A landscape with many valleys, sampled at points; each row gives a point and its height.
A ball rolls from a point to the lowest of its 2 nearest points, and stops where none of them is lower. Distance is the straight distance between rows; heights are no part of it.
q911: [-47  21 -15  43  15  31  29  15  28  10 -12 -13  63  -9  12 -78 -35  48
 -57   3  21 -20 -61  31 -28]  (h 2.14)
q134: [-29   7  27 -23  -7 -55  37 -16  82 -14  20  46  36 -31  47   2  37   3
  25   3   4 -66  18  26  15]  (h 4.02)
q559: [-34 -14 -32  44  29  11 -43 -21   9  22 -37  26   7   1  60 -37 -44  30
 -27  10  22  37 -69  31 -33]  (h 1.55)
q210: [ 75  20 -47   9 -14  25   6 -42  23 -81  -6  31  38 -15  34  -9 -23  53
 -21  15 -21 -29  -4  64  15]  (h 2.62)
q602: [ -4  -9   5 -34  61  44  23   1 -49  41  22  60 -14  38  -6   4 -31 102
 -15 -15 -16  42 -21  56  66]  (h 8.41)
q437: [-33 -12 -32  -1 -80  -1  31 -31  18 -12 -11  22  15  37 -12  32  23   5
   4  33  -2 -28   9  14  14]  (h 3.08)
q278: [-33  48 -59  31  18  -7 -19 -14  -7  24 -19 -11  34  -6  15 -12  -2  55
 -26 -38  30  28  37  -6 -41]  (h 7.14)
q322: [ 35   0 -68  12   3  19 -41 -36 -30 -42 -12  26  32  41 -26  46 -16  36
   4  -4  -3 -15  34   3  19]  (h 7.31)
q190: [-18 -19  -5 -56   4 -41 -16  13 -43  37 -27 -17 -55 -20 -80  12 -53  -6
  28 -14  -7  23  -3 -40   7]  (h 7.69)
q83: [ 20 -18  26  -3  59   0  33  -7   2  23  24  91  20  -8   5  22 -27 108
 -68 -15  -6  -2  36  55  86]  (h 8.27)
q320: [ 26 -39 -31 -52 -27   1 -51  18  22  22  -3   1 -30 -11  -3 -16  35 -65
   9  -5  57  47  45 -34 -23]  (h 7.55)
q397: [-26  15 -66  60  35 -13 -32  52  13  19  23 -68 -58  -7  44 -44  16   9
 -46  -6  -4  43   3  31  12]  (h 4.64)
q119: [-44  25  18  -6  79   4  18  -7 -30  31  10  52  23  28  -6   6 -13  99
 -14 -35  11  22 -46  42  13]  (h 8.51)
q441: [ 50 -16 -66  34  12 -36 -28 -64  18   6  31 -26 -47 -13  25  19  37 -20
 -23  -6  -3  59  33   5  -2]  (h 6.83)
q916: [-36   8  -3  23  37  19   1   6  22  48 -42   5  34  14  67 -65 -47  50
 -40  15  20  21 -88  31 -19]  (h 1.88)
q188: [-44  35 -77  32  28 -13  13  -9  11   5  14 -21   4 -30   6  -3  38  35
 -42 -44   0  45  48 -29 -42]  (h 7.06)
q171: [ 63  -4  22  -4 -20 -41 -21 -50  -4  18  -7 -35 -17  -4  64   9 -28 -35
  13  19   6  22  -7  13 -47]  (h 7.17)
q817: [-40 -14   5 -46 -45  20 -14  21 -11 -23 -26  -4  -4  38 -43  15  27 -25
  60  24  25 -15  16  -9  39]  (h 1.80)
q615: [ 35 -37  20 -29 -18 -41  54 -37  -4  21  10  31 -26 -46 -21  39 -48  79
  20  20 -42 -28  51  13  72]  (h 8.04)
q677: [  7 -22  37 -54 -56 -12  12 -22 -17  24  -1   7 -35 -25 -45  39 -17  48
  23  36 -10 -28  16 -10  62]  (h 7.88)
q565: [ 72 -14 -30  -7 -43 -47 -24   2 -11  -7   9 -19 -50  26   2   6 -23 -88
  -9  20  20  10 -20  38   2]  (h 4.37)
q469: [-15  26  46   6   8 -20 -27   5  -5  58  13 -29 -47 -28 -37  -3  40 -53
 -40 -26   4   1  11 -53   0]  (h 5.55)
q609: [ -31   12   49    1    6    5    1   11  -24   50   -9  -45  -32  -32
 -100  -17   -2  -34    4   -9  -11    5   36  -43  -10]  (h 5.66)
q906: [ -5  -2 -68  47  -7  10 -51   3  10  40 -18   1  -9   1  47 -14 -35  17
 -24   3  -2  28 -34  30 -41]  (h 1.16)
q347: [-27  15 -19 -25   8  11  -5  35  -6 -50  16 -26 -14 -59 -44  -5   9 -41
   6 -23  17  37   9 -96 -23]  (h 6.28)
q619: [-12  -5  -3  12  13 -59  21  -6  52 -39  21  64  43 -15  76  14  26  48
 -18 -16   9 -26  40  48  38]  (h 3.52)
q858: [ 49  12 -14   2  23  25 -33  37 -28  44  32  25  -3 103  -8   4 -21  60
 -25  -9   1  53 -19  33  44]  (h 3.83)
q173: [-21  22  28 -20  16 -21 -54 -23   2 -17 -29  17 -15   0 -45  34 -12  -9
  16   1  14 -36 -17 -83  -7]  (h 6.24)
q67: [-19 -31  22 -17  40  38  39   0 -24  42  17  78 -25  -2   4  -1 -44 108
 -45  12   3  46   7  46  94]  (h 8.34)
q495: [-18  71  13  29  46  15  38   9   1  30  11  -6  13  37  54 -14 -14  40
 -37 -32  -2  16 -45  22 -61]  (h 4.55)
q76: [-31 -20  48 -35 -45 -20  28 -37  39 -13   4  65   9 -23  17  13  53 -29
  12   8  12 -47 -18  25  31]  (h 4.47)
q555: [ 54  -8 -49  -1 -15 -16 -65   6 -12  -4  -1  19   3  17 -47  44 -10  -9
  22  -3  -4  21  32 -30  11]  (h 7.42)
q795: [ 65 -39 -36  -6   5  -3 -50 -35  11  -7 -17 -11 -40 -23  47  12 -25 -88
 -11  35 -21  13  25 -31  -2]  (h 5.84)
q946: [-54  22  -4  39  -7  47  13  22   6  -1  -8  20  55 -18  33 -68   7  49
  -5 -10   2 -40 -61  49  -8]  (h 2.36)
q760: [ 31 -24 -19  -6 -14  -7  40  20 -40  37  24  42 -32  60 -66  52 -33  17
  -6   4 -69  35 -26  43  48]  (h 5.36)
q443: [ 14 -20 -79  60  16  -8 -39 -23  17  13 -13  12 -50  -6  57  19 -23 -24
 -39  11 -40  28 -28  -8 -21]  (h 1.90)
q105: [-63 -15  10   8 -10 -17  85  34 -12  24 -11  25  46 -30 -30  -8   1  81
  -2 -27 -68 -13  12   2  39]  (h 8.71)
q576: [-27  -8 -36 -44  25   0 -13  16  21  -6  -3 -46 -88  -9  20 -42  41 -91
   0  41  20   1  58 -25  21]  (h 5.56)
q227: [ 91  -6   5  16  13 -40 -12   0 -19  48  41 -11 -26  61  -9  30   5 -38
 -19 -28 -19  62 -20   0   5]  (h 6.40)
q532: [  2 -13 -29  42  16  18 -10 -25  -2   5   1  84  38 -14  21  11  26  55
 -29 -15 -16 -38 -15  74  36]  (h 3.41)
q533: [ 61  -7  -6  34 -29  -7   2 -10   1  14  -3 -19  -9  74  61   9 -41 -14
 -22  26 -34   1 -67  49   5]  (h 4.90)
q484: [-22  24  25  39  42 -45  -5  29 -40  32   3 -54 -10  43 -40   6   5  23
   8 -51 -30  47 -10  -7  11]  (h 6.03)
q408: [-55  26   7  22 -20  14  -5  11 -23 -64   3 -54   0   0 -45   6  16  53
  56  10 -12  -5  15  22  33]  (h 7.75)
q310: [ 29 -21 -12   6 -10  -4  39 -22 -51 -35  15  29  -3  15 -12  41   2  52
 -24   1 -38   3  24  63  88]  (h 8.12)
q939: [  6  34 -26  39  45 -14  47  16  24   2  27 -46  33 -45  66 -41  -4  31
 -70 -31 -25  30   1 -36 -49]  (h 4.85)
q28: [ -4  23  41 -47 -13   2   1  52 -22  -2  11 -36  24 -41 -32 -38  -6 -37
 -67 -40  19 -12 -32 -73 -41]  (h 6.00)
q671: [-22 -23  42  14  24 -42   3 -70   5 -21   4  35  26  -6 -48  19  42   5
  40  -2  -5 -25 -35   8   8]  (h 8.87)
q865: [ 36 -40  18 -23 -49  -9 -38 -30  11  26 -11   8  32   5  14 -18  35 -65
  35  -5  13  -9 -35  14 -21]  (h 4.99)
q736: [ 28 -58  -2 -65  -7  47 -59  11  -5  16 -14  42 -37   7 -42   4  25 -39
   1 -11  68  39  37 -26 -43]  (h 7.59)
q759: [ 42 -15  46 -13 -13 -50  37 -21  45 -10  32  89   5 -67 -28  58   0  23
 -39   4 -27 -37  32   1  69]  (h 8.23)
q562: [ 55  11 -38  15   7  11 -36  36 -26  44  21  42  28  73   3  22   2  23
 -20 -22 -27   0 -37  41  50]  (h 3.51)
q186: [ 26 -46  22 -72 -63  18 -12 -22 -29  14  -9  22 -31 -17 -85  19 -33  14
  10  31   9 -24  32  13  39]  (h 7.76)
q512: [-11  50  -4  23   1  -9  -7   5 -17  26   8  -3   1  49  49   7  -2  37
 -11 -21 -13  -2 -56  22  -4]  (h 4.28)
q681: [-20  46   1   1 -51   4  41  44 -26 -52  27 -44  50 -11  -2 -10  -8  25
  15 -23 -20 -32 -50   4   3]  (h 4.40)
q299: [-31  -5 -39  71   3  31 -20  47   4   8 -34 -74   7 -20  59 -57 -14 -17
  12  24 -32  13  18  30 -52]  (h 1.86)
q572: [ 60 -14 -23  28  15 -41 -23 -56 -15  12  -6 -13  11   1  92   2 -43  10
  -6  13 -26  17   4  29 -53]  (h 7.24)
q34: [-16  28 -38  37  50  10 -11  43 -38  49  22  -5 -82  62 -33  40 -33  23
 -38 -17 -21  71   5  12  11]  (h 5.38)
q791: [-12 -32  15 -37   7  15   3  16  42 -22  -6 -62 -45 -69  54 -72  22 -51
 -20  35 -14  17  13 -48 -21]  (h 5.31)
q851: [-33   4  -5  48  27  -5  -5  29  -4  38 -45 -50 -12 -27  83 -24 -40   1
 -38  23 -57  24  21   6 -41]  (h 1.63)
q617: [ 75 -21 -16  13 -60  26  18 -66  56 -30  -7  26  37  13   1   4 -23 -10
   2  53  -1 -41  16  18 -18]  (h 3.12)
q464: [  5 -62  39 -64 -38  22 -38  11 -14 -50 -27  31  -9  37 -46  -7  25 -22
  31  17  39 -20  14  -8  54]  (h 1.13)
q870: [ 20   0  29  18  16  -8 -39 -51  56  12   1 -27 -32 -25  21  -4  25 -38
 -17  16  30   2  31 -73  -3]  (h 5.54)
q992: [-10  15 -68  39  25   4 -42 -32  -5  -4 -35  23  32  30  -2  10  -6  49
  -3  -1  13 -19  34   5 -10]  (h 7.21)
q209: [-34   7  74   5  -9  -9  -2 -35  25 -17 -31 -48 -30 -14   7 -32  -2 -41
 -16  10  53 -16 -20 -23 -57]  (h 7.01)
q283: [-53  38  19 -38   2 -59  36   0  37 -20  19  53  25 -21 -35  40 -12  85
   9  -4 -16 -28 -26 -14  14]  (h 6.26)
q897: [-22   6 -12 -30 -14   8 -41  30   1  13 -49 -19   5  25  15 -23   0 -95
   9   3  18 -38  22 -47  -7]  (h 3.18)
q126: [-21  -8 -22   1 -73  24 -15  -5   7 -28   0   8   6  47 -26  25  17   3
  48  39   9 -25  35  -4  33]  (h 2.47)
q390: [ 12   1  45 -35 -39 -26 -13 -22  20  33 -20  17  55 -13  37 -18  36 -34
  39 -15  12 -34 -38  -8 -45]  (h 4.88)
q400: [-26   7  -5   3  32 -37  16 -61  15 -23  17  77  15  -6 -34  47   8  13
   0  -6 -12 -63 -26  30  -6]  (h 8.69)
q850: [-46  19  -3  21 -25  -5   9  -6 -40 -22  -6 -44  -8  51  -8  13  12  43
  15   7   4  -6  13  54  47]  (h 7.87)
q358: [-36  17  48 -39  -2  22   6  33  31 -41 -11  26  30 -40 -33   2  36  26
  73  10  21 -40  33 -44  52]  (h 2.30)
q269: [ 14  52  -5  33   8 -12  50  26 -12  22  38 -63  15 -15  40 -11  23 -24
 -31 -58 -20  19  -9 -25 -32]  (h 5.03)
q26: [ -6 -18  -8   5 -25 -16  24 -23 -63 -45  17  -5 -40  54  -7  39  12  12
   2   1 -33   0   3  80  76]  (h 8.01)
q251: [-35   1 -20   3  16 -16 -29   7  -7 -12  11 -41 -86 -11 -40  -9  39 -89
  12   4  19  23  52 -18  -1]  (h 5.40)
q84: [ 60 -14  20  19 -26   5 -13 -57 -25 -26   3 -12   4  17 -27  23  24 -30
   6  13  -7 -36   9  30  37]  (h 5.41)
q907: [ 56  -7  10  12 -12 -20  14 -52   1 -34   4  14  37  23  23  11  20  -8
  -6   8 -20 -39 -22  31  49]  (h 5.24)
q593: [-18  42 -31  32  23   7  30   9  15 -64   4 -21  79 -21   6 -34 -21   0
   6 -13  18 -39  11  -6 -74]  (h 3.30)
q234: [-13   6   9  -6  32 -26  31  -9 -44   7   2  46   5  25   2  47   5  74
  -1  -6 -47 -23   7  43  64]  (h 8.24)
q200: [ 75  -7 -30  33  18 -33 -13 -79   0 -20  14   5 -12  -1  10  37   2 -18
 -37 -19  -4  22  -8 -11 -14]  (h 6.68)
q481: [-28  31  52 -36 -13 -47  56  17  25   6  39  55  -3 -46  15  56  -5  63
   4 -10 -26   0  -8   2  43]  (h 5.78)
q419: [ -5  22  12 -32  -6  68  21  12  41 -14 -19 -26  18 -21  -2 -20  13 -28
  41  11 103  21  24 -47 -62]  (h 2.75)
q377: [-26  21 -10 -30  21  49 -36  55  -5  -7 -20  -1 -12 -36 -69   9   4 -45
  42   0  20   2  15 -92 -13]  (h 6.16)
q537: [ 31 -51  23 -20  -5  88 -44   1  41   3 -42  16 -40  32  12 -20   0 -73
   5  48  70  -7  13 -14 -30]  (h 3.75)
q875: [ 33 -25  29  48  36 -19  51   1  27   0  26  85  10 -36 -12  33 -38  81
 -71 -24 -28  14  67  44  65]  (h 8.21)
q468: [-80  31  23   1  62  26  67  25 -25  13   8  41  41  13 -13 -22   0  92
 -30 -34   4   9 -44  53  20]  (h 8.57)
q974: [  1 -57  41 -83 -26  50 -30   6 -38  42 -32  25 -46  -5 -81   4  -5   2
  39  25  27 -28  59   1   8]  (h 7.68)
q471: [-22 -39   0 -23   0  63 -36  75  45  -3 -14 -24 -55 -27  11 -73  42 -72
 -16   2  47  37  15 -45 -39]  (h 5.44)
q781: [ 12   6 -48   9 -65  -2  11 -56  10  24  11  21  18  37  18  36 -16  24
 -18  12   4  -6 -13  33 -40]  (h 2.22)
q987: [ 82 -37 -16  45 -18  52 -19 -44  44 -22 -25   7   7   5  16  13 -47 -39
  23  75   2 -12  35   2 -29]  (h 3.38)
q361: [-48  -2  60 -35 -30  -8  -5 -31  -9 -13 -28 -29 -18  13 -36 -21  19 -39
  -6  -2  51  -6 -35 -18 -31]  (h 6.94)
q411: [-21  29 -38  43  41 -13 -42  50 -30  24  11 -60 -32  34  27 -36   0  23
 -31 -32  25  53  -3  31  14]  (h 4.49)
q152: [  2 -13 -14 -11 -33  -7 -23  20 -29  -7  23  39   7 -41   4  41  10  70
  47  -1 -31   1  46  30  74]  (h 8.82)
q391: [ -6   8 -38  29  -5   3 -24 -34  -3   3 -18  19 -45  28  31  47 -28 -52
 -41  21 -17 -27 -25 -23 -16]  (h 3.03)
q315: [  3  27   1   3  54  36 -34  19 -18  52   9   7  12  84   2  -8 -16  72
 -42 -22  25  47 -15  -4  21]  (h 4.07)
q948: [-16 -30   8 -63  22  47  11  51 -11 -39  21 -20  -8 -55 -57 -30  24 -27
 -36 -16  55  41  56 -82 -42]  (h 6.38)
q170: [ -6  18  26 -24 -14  41  55   2  47 -72  -3 -39  50 -14 -15 -28 -17 -29
  36  14  82   1  18 -50 -76]  (h 2.89)
q218: [-24 -27  -4 -28  34  29  40  37 -31  67  10  33 -22  25 -15 -19 -44  97
  32 -27 -62  40 -25  46  34]  (h 8.49)
q674: [-28  27  13  55   4 -13   0  -4  35  19 -38 -30  17 -12  66 -24 -58  21
 -26  31 -17 -19  10   5 -72]  (h 1.34)
q422: [-27  57   7 -27   5 -25   0 -50 -24   9  -3   1   4   3 -21  54  -9  45
  23   4  16 -34  42   7 -19]  (h 8.44)
q286: [ 51 -47  18 -29 -46  61 -41 -15  -1 -28 -19  13 -36  32 -18 -16   1 -85
  -3  42  65 -22  20  28   0]  (h 3.90)
q855: [ 53 -13 -36 -41 -15 -36 -68  23  -1  18   9   1 -27   3 -34  16  11 -58
   9   6  29  27  36 -39  14]  (h 7.50)
q977: [ -8  16   0  44  -8   4 -20 -26  21   8  -8 -25  53 -15  32 -37  33  26
  64 -18  10  -9   2  41 -49]  (h 9.07)
q944: [ -2   9  27  29  35 -31  -4 -24  33  40  16 -49 -48 -22  45 -12  44 -45
 -42 -11 -22   6  -3 -41   2]  (h 5.37)
q861: [-36 -16   7 -31 -44   3  40  41 -36 -22   6 -27  18 -46 -76 -16 -16  21
  71  -4 -45  -5  -5 -14   6]  (h 7.90)
q276: [-34 -27  25 -40 -20  42  49  37 -51 -48  18 -12  64 -43 -86 -15  10 -15
  35  -8   3 -19  17 -22 -22]  (h 7.99)
q846: [-16  23 -47  40  25 -38 -33  20  -7   9  22 -16 -85  -1 -11  23  10 -66
 -16   0 -11  16  17   2  10]  (h 5.13)
q956: [-13  56 -27  53  45  -7  31  13  27  19  26 -12  43 -24  36 -28 -23  32
 -62 -48   3  22 -35  -5 -82]  (h 4.72)
q723: [-50  -5  57 -45 -53  41   9  45 -40 -30  -1 -27  18 -22 -83 -45  16 -40
  -3 -10  15 -20 -21 -24   6]  (h 8.05)
q690: [ -6   6 -25  43   4 -13 -15 -22 -30  28   4  34 -34  54 -29  60 -10   3
 -42 -13 -37   3 -32 -23   5]  (h 4.22)
q80: [-63  14   1  16  -1  15  34  14  34   0   6  52  22  -4  82 -30   9  61
 -32  -8  14 -10 -58  84  30]  (h 2.74)
q203: [-24  25  16  -3 -22 -47  40 -26  39  13  -1   0  58   3  13 -12  21  -6
  11 -30   8 -12 -41  -7 -58]  (h 4.68)
q878: [100   8  -1  32  12 -30  -1 -44  -8  28  29   6  18  39  24  29   8   0
 -37 -32 -22  46 -37   0 -14]  (h 6.54)
q404: [  2 -21  -1   9  12  33  56  -5  50 -37  32 -23  39 -62 -11 -41  10 -68
 -25  -1  30  -3  28 -80 -77]  (h 6.50)
q509: [-11  18   2   8   3 -14  21   2  17  -3  14 -75 -12 -51  30 -41  17 -57
 -21 -11  -9  18   3 -50 -36]  (h 5.20)
q199: [105  14 -36   9 -34 -14  -4  16  -7  -6   4 -16 -19  62  19   6 -48 -58
 -24  11 -29   9 -58  41  11]  (h 4.66)
q931: [-13  23 -76  45  29 -31 -32  48   9  20  22 -45 -72  -5  37 -22  27 -48
 -11  17 -29  17  17  11  16]  (h 4.84)
q892: [  1  23 -22  13   5  41  48  11  -5 -70  11 -38  69 -36  26 -18 -39 -31
  37  15  38 -21  14 -42 -76]  (h 3.11)
q100: [-20 -35 -24  42  36 -12 -27 -28  16 -28 -50 -20  -5  -8  72   2 -33 -23
  34  54 -43  19  31 -20 -50]  (h 7.37)
q913: [ 26  11  30  31  34 -33   7   4 -12  51  32 -37 -35  82 -19  26   2  11
   0 -35 -24  72 -23 -22  -1]  (h 6.22)
q314: [ -5  28 -11 -33 -27 -38 -33  51 -23  27 -23 -29  -4  43   4   6   5 -67
  12 -15   0 -20 -13 -15  15]  (h 3.47)
q349: [ 19 -35  45 -56 -24 -50 -14  -5 -40  53  -3  -4 -29  28 -46  12  12 -40
 -23 -41  24  47 -31   0 -15]  (h 6.71)
q420: [  1 -24 -18  29  38  55  48  36  27 -34   7 -74  12 -54  48 -44  -2 -66
  37  30 -10  27  43 -44 -43]  (h 2.31)
q81: [-35  33  25 -12  -5 -48  43 -18  63  -6  13   5  68  -8   2  -9  30  21
  20  -9  -5 -64 -16  18 -29]  (h 4.41)
q863: [ 27 -36  12  17   7  63 -33 -22  40  15 -33   6 -34 -11  32   7 -21 -64
  48  71  25 -14  26 -11 -29]  (h 3.59)
q246: [ 22 -86  42 -47   0  61 -56  25 -35  14 -17  47 -37  21 -74  -5  23  -5
   8 -19  42  -7  46  32 -23]  (h 7.63)
q463: [ 59   0 -31  22   8  42 -11  -1 -23  13  30  64  31  12   8  -6  19  30
 -55 -27 -32  -4 -29  70  69]  (h 3.17)
q300: [ -3  28 -18 -40 -29 -21 -28  23 -25  24  19  10  23 -35 -21  35  11  44
  61  -4 -21  -3  -7  11  21]  (h 8.75)
q627: [ -5  38  79 -48 -21 -38  63  -8   7  25  24  28  -2  -5   5  40  30  29
   8 -18 -19   1 -62   7  16]  (h 5.35)
q552: [  5  17  -6  35  65  18 -32   5 -43  31  -8 -29  -7  72  51 -27 -23  35
 -41 -19  42  33 -17  44  37]  (h 4.29)
q734: [ -5   8  15  17 -17 -13   0   5  21  28 -43  -9  46   7  80 -21 -52  56
   8  37 -16 -30 -25  58 -47]  (h 1.65)
q794: [ 38 -19   8 -21  34  20 -37 -28   1 -57 -13  45  23  14 -50  33  10   2
  69  28  28 -16  18 -35  36]  (h 5.83)
q164: [-27  14  25  25   0 -19  13   2 -38  48 -19 -36 -11  12 -64  27  -3  17
   8 -11 -37  -2   8 -20   4]  (h 5.82)
q165: [ 21 -16 -35  26  37 -16 -23 -39 -26  -9 -56  -2  19   5  84   5 -48  -9
   8  23 -27 -20  18  26 -42]  (h 7.29)
q894: [-24  44 -15   8  23  11   1 -57  19  -8   3  20   5  -5  -9  42   1  10
  34  20  49 -31  65  16 -53]  (h 8.52)
q522: [-16 -34  -4 -20 -12  26 -21  44  79  -9  16 -52 -49 -53  10 -86  48 -73
  -3  17  -3  34   6 -66 -13]  (h 5.39)
q726: [ 20 -30  41 -15 -38 -25 -33 -40  24   0 -28 -24 -41 -17  46 -13 -16 -51
  -5  32  42  21 -25 -11 -52]  (h 7.10)
q215: [ 25 -39  -8 -66   1 -41 -70  31 -34  24  -4   5 -67 -20 -73   7 -34 -22
   5  -2  14  32  21 -32  -1]  (h 7.58)
q771: [  2 -33  19 -27  19  58  35  35  40 -58  25 -28   7 -29 -12 -48  35 -39
 -40  -3  73  25  37 -88 -51]  (h 6.43)
q787: [ 92  -7   6  41 -19  34  17 -24  -7  -1  13 -14   6  55  48 -13 -16  12
 -43  17 -34  15 -52 100  14]  (h 5.06)
q549: [-31 -14  68 -59 -38 -33  15 -16 -37  24  -2 -19 -19  16 -57   5  28 -19
  11 -13  21  15 -31  13   4]  (h 6.84)
q97: [-17 -47  59 -73 -10  39   1  27  10 -44 -13  58  -6 -20 -14  10  23  14
  47  19  40 -14  31 -33  80]  (h 1.76)
q44: [ 47 -20 -30  31  -7   9   1 -33  19 -57 -21  32  23   6  77 -17 -39  53
 -39  42 -18 -36 -26  86  33]  (h 2.37)
q3: [-12  33   7   2 -61   4   5  49   5 -41  16 -68  49  10 -32 -27  -2 -12
   1  -8  -3 -14 -28 -53  -5]  (h 4.71)
q632: [ 52 -30 -23 -39 -53  -5 -43  16 -12 -22 -18  -1 -42  46 -14 -13 -18 -99
  -4  41  40 -26   6  41   0]  (h 4.10)
q271: [ -7  28 -43  58  24 -11  30  73 -29  13  32 -62  17   3   5 -33  27 -36
 -41 -56 -34  32  -8 -17 -16]  (h 5.16)
q447: [ 10 -31  33 -38  24 -37 -63  11  -5  -5 -12 -11 -71  12  -3 -26  30 -71
 -41 -24  35   8 -17 -20   2]  (h 6.72)
q868: [  5  -4  -3 -44 -19 -38  -3  26 -33  41   5  22  19  -8 -32  33 -18  74
  44 -18 -48  19 -33 -16  38]  (h 8.68)
q764: [ 27 -25  17  14  -7 -26   1 -53  28 -68   7  29  31 -13  44   9  11  -9
  47  33  -7 -60 -12  25  39]  (h 5.45)
q834: [-30  39  39 -41  -6  59   5  28  27 -23 -15   3  40 -16 -31 -18  23 -20
  36   3  34 -61  12 -49  -8]  (h 2.73)
q735: [ 33 -13  29  24   0   2 -34 -62  19  -5 -16  -7   2  24 -22  15  20 -38
   2  21  32 -37  25 -24  -1]  (h 5.57)
q869: [-29  59   5   8  12  -4  40  29 -23 -17  19  -6  55 -20 -28  11 -10  52
  -8 -34 -25 -18 -60  -1 -30]  (h 4.03)
q581: [-10   7  -7  42 -15 -13  28  61 -32 -25  40 -80  36   6 -47 -22   0 -56
 -12 -37 -19   7 -10 -47 -13]  (h 4.95)
q890: [-21  -2  -8  19  30 -19  15  -8  20  -6  18  72  42   1  61  -7  20  69
 -28 -14   6 -21 -32  63  42]  (h 3.09)
q167: [-25 -19  18  33   2 -19  -2 -44 -29 -23  11  16  15  -6 -11  12  58  14
  56 -17 -28  -6 -16  49  23]  (h 8.96)
q367: [-48   0   2 -55 -25 -19  15  39 -49  -6 -16 -32 -29 -26 -88   2 -40   4
  32  -8 -23  22 -22 -34  -8]  (h 7.79)
q466: [ 10 -49  53 -13   1   0  17 -38  21 -23  20 106   0 -71 -55  22  23   4
  13  13 -32 -27  30  -8  58]  (h 8.36)
q109: [  1   5 -19  22 -48   8   1   3   7 -14 -25  10  23  15  81 -15 -28  45
  12  35 -23 -39 -28  54   5]  (h 1.97)
q752: [ -8  -5 -75  29  19 -14 -23 -41  32   6  16 -23 -17 -39  40 -14  48  -1
  16 -16   0  49  45 -30 -30]  (h 6.95)
q82: [-22 -11 -53  47   3  20  -9  59  19 -33 -11 -77 -15 -42  55 -49 -11 -46
  11  33 -46  35  38 -13 -31]  (h 2.05)
q245: [ -2   1  -5  50  13 -21 -20 -44 -18  -1 -15 -10  25   9  29  -6  34 -13
  53 -31 -13   4 -32  42 -36]  (h 9.03)
q166: [ 10  -4 -19 -36  34  74  22  41  29   4 -26 -34  -9 -29  33 -24  32 -58
  41   8  93  36  46 -45 -35]  (h 2.61)
q676: [-77  -3  29  20  41  10  88  53 -14  32   2  32  25 -29 -14 -15   0  98
 -34 -32 -49   3   4  33  49]  (h 8.64)
q450: [-28  52  -2   7  15  -9  36   6 -17 -54  16 -16  55 -33 -50   5 -13   8
   0 -27   8 -30   8 -48 -48]  (h 3.60)
q217: [ 41 -37  42  -1  -6 -37  53 -17  10  -3  26  60  -7 -61  -9  42 -42  53
 -25  -2 -49 -10  60  -1  69]  (h 8.13)
q25: [ 11 -10  54 -27 -29 -34  52 -33  -5   0  14  36   2  17   8  45  27  -7
 -20  -3 -11 -29 -26  28  58]  (h 4.91)
q277: [  5  55  31 -28   5 -14  22 -34 -43  11  10  15  -2  19   1  61  -5  68
   7  10  -2 -41  24  32  33]  (h 8.35)
q636: [ 52 -16  33 -38  21 -60 -22  19 -16  48  23  -6 -64  30  -8  11  17 -72
 -48 -33   5  49 -22 -17  14]  (h 6.57)
q724: [ -8  -3  16 -21   9  36 -69   1   3 -18 -18  43 -12 -17 -55  30   1 -16
  55  16  26 -15 -11 -59   8]  (h 6.02)
q529: [-23 -13  -1  37  -2  -6  -2 -12  27 -24 -52 -50   8  20  49 -24  -9 -42
  47  40  10   7  24 -27 -50]  (h 7.44)
q631: [ 50   2  -4  25 -67 -14   6 -69  50  29  23  40  29   7   8  19   8  31
 -12  22   5 -31  -3  50 -25]  (h 2.72)
q6: [ 23 -13  15  -8  10  19 -25 -30  17 -52  -5  36  25   4  23  13  37 -20
  89  21  28 -38  -6   5  20]  (h 5.65)
q917: [ -7  52  58 -50 -31  -2  29  40 -24  40  13 -22  14 -12 -25  -4  -2 -24
 -23 -30  -2 -10 -57 -35 -30]  (h 5.90)
q212: [-30  20  13 -23  -6  36   9  28  13  -9 -52 -25  31   7   9 -33   2 -65
   9  13  26 -55  24 -67 -30]  (h 2.98)
q207: [-13  65  61 -37 -24   3  56  35 -11  34  26 -27  -8  28 -20  26   0  14
  10 -18 -20   9 -50   3   7]  (h 5.70)
q503: [-45  14 -17  39  -8  19   0 -21   7 -48 -29 -43   8  25 -12  -4   9 -26
  46   9  14  -2  13 -25 -29]  (h 7.53)
q369: [-23  52 -26  -8  -1 -22   1   9 -32  20 -23 -24  27  40  33   8   1  -5
  -2 -33  -8 -27 -24 -20  -6]  (h 3.91)
q36: [-53  36 -22  50  -4  38 -30  33 -17 -55   0 -44  21   8 -23 -10   6  30
  42  -9  -5 -16  17  -7  -9]  (h 7.64)
q994: [  6 -30  15 -13  40  83  45  52  26 -23 -13 -53   2 -57  48 -48  12 -80
  30  24  46  36  35 -39 -42]  (h 2.48)
q784: [ 11 -39 -49 -21   9 -19 -36  -5  37   0  -1 -30 -72 -15  47 -22   7 -87
 -14  53 -16  10  46 -36  20]  (h 5.68)
q473: [-15  -9 -15 -13  -5 -12  40  53 -28  62   0 -23 -19  10 -40  -3 -51  79
  56 -32 -73  23 -26  10  19]  (h 8.58)
q924: [ 28   5 -35  13  19  -1  -7  12 -44  33   7  33 -47  59 -59  57 -51  26
 -39 -10 -44  27 -21  -1  30]  (h 4.92)
q655: [ -9 -19 -14  14  17  -4   3 -40   4 -17  22  95  12 -52 -52  54  11  48
  24   8 -42 -41  11  27  36]  (h 8.48)

Call two points neighbours if one is among the 2 nearest of the other. Go from one point of each pair to the other, from neighbour to neighbour, staying as low as possible. Name the highest point that can't be avoided.
q674 / q464 -> q271
q463 / q906 -> q532
q464 / q781 -> q437

For each start below, name the point where the ball stops.
q784 -> q463
q890 -> q906
q939 -> q464
q271 -> q674
